A landscape with many valleys, sampled at points; each row gives a point and its height.
From any point a ball takes the steepest step (drop divided by distance) to one of its 6 nearest points. It stops when none of these is lower. Distance is the straight distance between rows; heights are no part of it.
gizi: [115 139 180 149 126 109 104 111 127 192 118 174 154 163  68 127 129 172
 102 121 135 139 126]  height 52.2
dozuz: [113 100 152 149 193 151 148 132 117 128 106 131 119 172 135 115 171 130
 172 161 147  98 104]  height 40.4
lin: [123  91 109 119 131 145 132 115 177  70 125 140  84 100 154 166 114  72
 121 125 117 178 131]  height 46.6
kom: [144 152 141  96 128 154 123  61 162 121 165 119 153 136 162 146 114  72
 161 158 131 166 129]  height 37.9
sar: [136 135 170 146 104 115 119 141  86 189 132 124 132 125  76 123 143 217
 107 112 146  87 102]  height 47.9
Vin: [153 171  59 130 107 103 116 128 128 120 140  75 154 120 149 122  80 110
 130  96 128 116 145]  height 35.1
vaz: [139 123 107 118  35 118 150 130 156 136 173  98 127 107 159 128 115 128
  81 126 153 109 151]  height 85.1
Zaroz: [129 102 127 134 145  70  95 156 142 146  83 190  94 103 116 147 129 130
  79 136  82 159 159]  height 43.3
pap: [ 82  98 131  99 117  84 156 131 126 125  74  74 109 111 118 106 158 166
 125 125 152 168 164]  height 12.0
sep: [136 171  83 128 140 104 117 124 108 141 111  99 151 136 143  98 107 132
 150 139 124 112 132]  height 30.9
mifib: [126 103 132 111 179 132 107 123 161  46 131 109 125 144 166 123 122  87
 181 110  97 154 167]  height 46.2
kul: [110 117 120 118 153 133 150 177  88 121  61 177 119 145 139 169 162 107
 110 166  99 107 121]  height 14.5
ganu: [134 144 150 166 190  89 114 110 131 162 118 146 122 153  95  74 179 149
 208 112 131  66  75]  height 22.9
Vota: [148 137 143 132 176 149 120  99 166 136 116 143 147 162 150 123 135 109
 150 186 132 122 131]  height 39.9
Mese: [134 135 150 145 230 143 126 129 155 157  90 215 109 165 105 121 158 122
 175 152  94  84 109]  height 36.1
fuf: [107 164 113 148 178 105 129 131 113 134 104  92 129 150 118  90 151 159
 178 123 167  82 116]  height 27.6
laro: [137 160 140 165 132 140 118 124 111 181 132 152 153 182  90 126 132 184
 132 144 152  79  70]  height 36.4
Kav: [146 160 189 165 148 209 175 106 135 195 143 193 128 159  82 126 164 150
 130 178 128  96  94]  height 59.9
tav: [137 119 119  87 141 106  94 110 164  85 160  88 120 125 172 135 110 101
 129 120 139 131 156]  height 48.0
sebi: [140 203  60 132 110 188 148 122  65  89 158 111 166 135 164 122  95 109
 151 143 116 129  98]  height 35.9
Giri: [136 110 148 132  83 177 167 143 160 152 150 142  88  85 175 174 115  79
  66 165 110 130 156]  height 15.1
bev: [105 103  90 121 127 120  92 144 158  48 115 168 108 102 152 164 101  60
 116 143  90 166 132]  height 46.8
Zos: [147 187 112 165 161  80  95 143  74 172 121 151 129 144  71  88 118 217
 130  74 134 128 119]  height 60.2
zod: [ 93 102 150 160 166 109 118 132 119 166  73 115 103 158  75 110 196 159
 151 125 144 113 108]  height 14.0
Rok: [105  98 168 128 124 147 158 162 140 139 115 177 103 111 126 166 147 124
  58 162 111 127 162]  height 79.3
Ledo: [132 110 138  83  59 157 149 159 111 108 156  80 140 114 130 134 114 133
 119 109 143 140 125]  height 65.3
vadu: [114 119  93 121  98  96 131 135 127 110 133  67 145  99 151 102 117 136
 149 107 116 140 158]  height 29.4
pepiz: [122  92 114  94 140 168 134 135 113  49 115 140 105 127 152 165 133  88
 116 108 111 166 118]  height 55.7
rikop: [121  64 167 122  87 135 146 159 147 132 138  95 119  94 136 154 125 118
  72 114 139 142 176]  height 66.6
fiz: [141 137 125 108 113 148 139 107 120  84 151  97 167 133 148 147 103 101
 128 126 154 124 133]  height 54.3
dor: [117  69  96  86 116 106 115 133 184  55 163  87  99  79 129 115 120 109
 162  70 113 184 147]  height 39.8
gesu: [120 121 154 166 146 136 149 125 108 172 119 131 147 168  84 102 161 162
 145 116 154  87  92]  height 32.0
zuk: [111  98  59 109 105  82  97 126 167  74 194  77 111  71 146  88 109 135
 155  81 113 149 139]  height 36.0
Zoged: [121 130 130 107 122 153 142 142  95  79 132  69 157 133 124 130 129 118
 163  86 161 159 121]  height 47.6
Nalip: [140 180 143 107 164 158 142  79 144 176 132 125 156 165 152 130 129  97
 164 192 127 142 119]  height 46.9
Zonid: [132  57  88 142  99 121 114 133 185  68 162 175  47  70 150 166 116  86
 109  94 102 162 124]  height 44.1
Gafab: [148  67 122 137  81 137 159 120 150 129 168 144  79 100 140 161 118  91
  92 138 131 151 150]  height 62.4
Pebiv: [145 125 131 141  74 102 108 135 157 188 141 100 117 109 146 120 111 137
  88 128 134 115 152]  height 54.4
fon: [111 164 117 129 178  84 114 133 129 126 101  92 128 137 109  83 152 150
 197 127 146  74 135]  height 26.0
Mup: [ 96  95 126  79 119 152 119 149 136  69 133  92 146 125 134 142 127 104
 145 101 146 160 136]  height 50.3
Zit: [120  88 173 129 159  73 102 134 149 168  86 149 109  98 110 112 155 168
  96  98 129 140 159]  height 34.5
pef: [134 169  77 143 109 148 150 132  63 139 101 101 161 149 139 111 113 149
 107 140 145 102 107]  height 41.1
tel: [125 158 114  83 139 140  96  96 106  46 162 110 171 120 144 136 104 119
 204 104 135 144 107]  height 35.7
nomot: [123 178 113  92 178 134 112 125 101  80 142  86 146 151 163  91 132 115
 196 116 147 101 127]  height 30.4
Tugu: [126  41  83 131  85 144 112 168 138  44 180 179  57  55 156 183 123  93
  91 111  70 155  93]  height 52.3
zak: [120 139 145 167 124 126 159 107 130 188 135 182 133 176  70 107 166 169
 181 110 147  91  80]  height 12.1
vogu: [135 140 140 115 162 114 135 132 117 145 101 110 144 142 153 124 133  95
 144 140 131 112 121]  height 34.6
solom: [122  56 115  87  59 107 146 163 135  76 163  57  82  77 139 137 140 127
 114  82 138 163 138]  height 54.0
tigo: [157 145  87 129  52 105 125 114 153 127 170  99 142 125 138 134  76  97
 113 118 145 132 140]  height 49.6
Nupun: [ 88 113 147 137 140 109 129 144 113 162 106 122 103 119  78 119 178 187
 132 123 137 127 121]  height 29.5
Lukil: [145 182 116 207  78 173 146 130  68 165 182 176 138 162  73  95 167 188
 136 119 135  75  41]  height 70.4
bubo: [ 99 116 169 144 194  66  96 136 155 137  62 171 106 129 116 111 152 140
 121 138  77 127 156]  height 36.8
vazup: [117 119 150 144 169 117 114 158 120 167  56 231 106 122 105 158 156 145
  92 148 100 130 116]  height 60.0
Nibom: [143 195  62 179 121 148 136 124 101 177 109 175 181 167 121 101  98 143
 187 145 114  89 100]  height 51.4
femir: [144 199  59 135 130 142 122 127  71 111 116 118 144 145 151 105  95 117
 172 120 111 139 120]  height 32.8
zason: [127 130 171  89 120 191 150 113 125  61 163 108 150 133 154 170 110  80
 130 125 110 139 117]  height 45.7
kizep: [138 199 122 143 136 139 119 127 123 188 121 117 152 165  93  92 108 168
 144 178 146  96 108]  height 46.4
gak: [159 143  70 117  49 125 125 159  99 120 179 104 145 109 156 124  80 134
  97  91 133 140 142]  height 23.3
maris: [117 124 135  84 124 188 149 117  76  59 155  88 166 142 141 126 139 135
 159 108 163 123 104]  height 50.2
mit: [123 130 176 140 124 143 146 133 112 183 127 128 135 134 100 138 117 134
  88 139 125 117 151]  height 64.7
sopal: [129 140 167 143 202 129 112 116 149 179 101 170 142 176 113 109 148 141
 127 163 123 118 130]  height 35.0
pok: [119 127 137 105 156 138 112 103 142  68 123  89 122 126 157 132 122  73
 151 112 138 139 139]  height 47.0
Duvu: [151 153 113 109  53 146 125  92 128 125 184  95 154 113 150 126  81  92
 115 126 156 145 133]  height 49.4
voti: [134  67 117 114  98 124 150 149 132  95 131  78 114  88 126 120 124 126
 110  99 131 147 149]  height 41.9
lebul: [132 183  77 147  88  92 115 136  76 180 124 119 173 120 114 117  84 156
 116 142 119 123 157]  height 40.9
soviz: [136  87 130 124 119 132 115 148 179 110 136 102 116 118 165 145 112  88
 110 112 126 149 158]  height 49.3
tukiz: [132 158 167 149 195 155 136 119 165 190 110 198 135 152  80 134 143 141
 132 167 107 106  98]  height 40.2
Nefud: [ 99  94 199 149 123 102 134 171 111 145  87 176  84 107  77 155 158 179
  74 106 120 142 153]  height 61.6
pami: [104  71 139  96 103 146 146 167 124  56 132 113 104  80 150 145 134 107
  98 126 119 152 152]  height 53.2
Vufuz: [140 116 122 129  56 108 121 159 103 176 143 102 134 100  95 147 129 182
  79 115 163 117 157]  height 66.9
Gufak: [111 139 129 145 153 112 107 111 111 184 108 153 157 149  85 102 138 188
 117 116 150 104 127]  height 42.0
kadan: [138 188  98 179 112 123 102 125  52 186 114 165 152 155  82 111 140 199
 115 114 129 108  85]  height 53.3
repid: [154 149 139 133 149 182 158 103 134 140 148 116 163 157 154 140 124 115
 151 163 134 142 115]  height 45.9
sebel: [143 122 142 125  94 176 133  74 169 118 170 108 122 104 150 149  94  71
 109 144 122 156 138]  height 11.7
Rolik: [146 137 161 147 165 159 145 102 123 190 116 158 141 170  92 109 154 145
 130 159 142 103  75]  height 40.0
sozo: [138 157 111 125 115  99 120 118 128 161 135  98 166 126 152 109  80 123
 108 144 120 118 130]  height 34.8
Boki: [145 108 160 123 136 157 132 133 151 129 106 141 124 142 144 155 125  78
  76 168 130 154 134]  height 91.2
Baben: [121 111 129 119 161 101 130 133 125 111  81 149 108 116 148 131 117 121
 129 138 119 141 164]  height 29.6
Boge: [108  78 126 113 129  65 133 143 146 133  95 104 106  95 138 116 149 151
 154  92 121 128 173]  height 22.5
Fofep: [136  78  86 128  81  99 138 166 151  90 122 152  58  78 179 169 136  66
  74 126  83 146 153]  height 48.4
dig: [105  85 135 116 135 137 152 153 123  79  75 108 101 125 142 129 146 112
 125 130 140 144 123]  height 40.7
gefi: [146 142 167 118  79 178 161 135 130 153 139 125 128 146 148 168 112 112
  74 156 153 131 141]  height 86.0
Gelot: [139 156 116 119 107 183 165 125  65 107 142 105 176 136 163 129 111 151
 136 139 153 112  87]  height 45.6
semak: [131 154 139 147 181 117 118 108 155 188 137 171 126 183  88  89 135 141
 195 129 123  90  84]  height 27.8
Bos: [114 135 133 124  95  97 156 141  90 160 119  85 153 141  99 117 147 175
 116 114 160 111 139]  height 46.7
Gopep: [133  85 101 130 137 112 102  94 202  51 158 132  74  79 170 115 116  82
 138  95 101 153 147]  height 42.1
Rabes: [140 141 170 130 170  88 116  88 169 176 112 119 147 144 125 125 130 129
 121 142 117 118 155]  height 38.9
Rige: [134 132 157 146 116  72  98 134 137 163 105 212 107 102  84 150 138 167
  74 141  87 148 150]  height 60.4
Lazu: [124 123 198 136 158 135 142 116 108 176 126 185 132 135  70 145 155 173
  73 161 128 135 111]  height 73.8
bel: [130 124 132 111 159 140  94  84 177  60 152 145 118 106 169 164 118  51
 153 138 100 173 130]  height 43.4
Sufud: [132 189  83 100 146  95  87 109 100  56 148  91 150 138 149  97  98  97
 165 113 147 111 131]  height 33.1

Call two points neighbours if one is among the 6 nearest of the other. Go from one point of each pair to the other, from neighbour to neighbour, staying as low as possible. Name the highest point that can't be avoided.
zod / pap => Nupun
zak / zod => ganu
pap / kul => Baben
pap / gak => vadu

Where does a ball stop that starts at each point below?
dor => pap
solom => pap
soviz => pap
rikop => pap
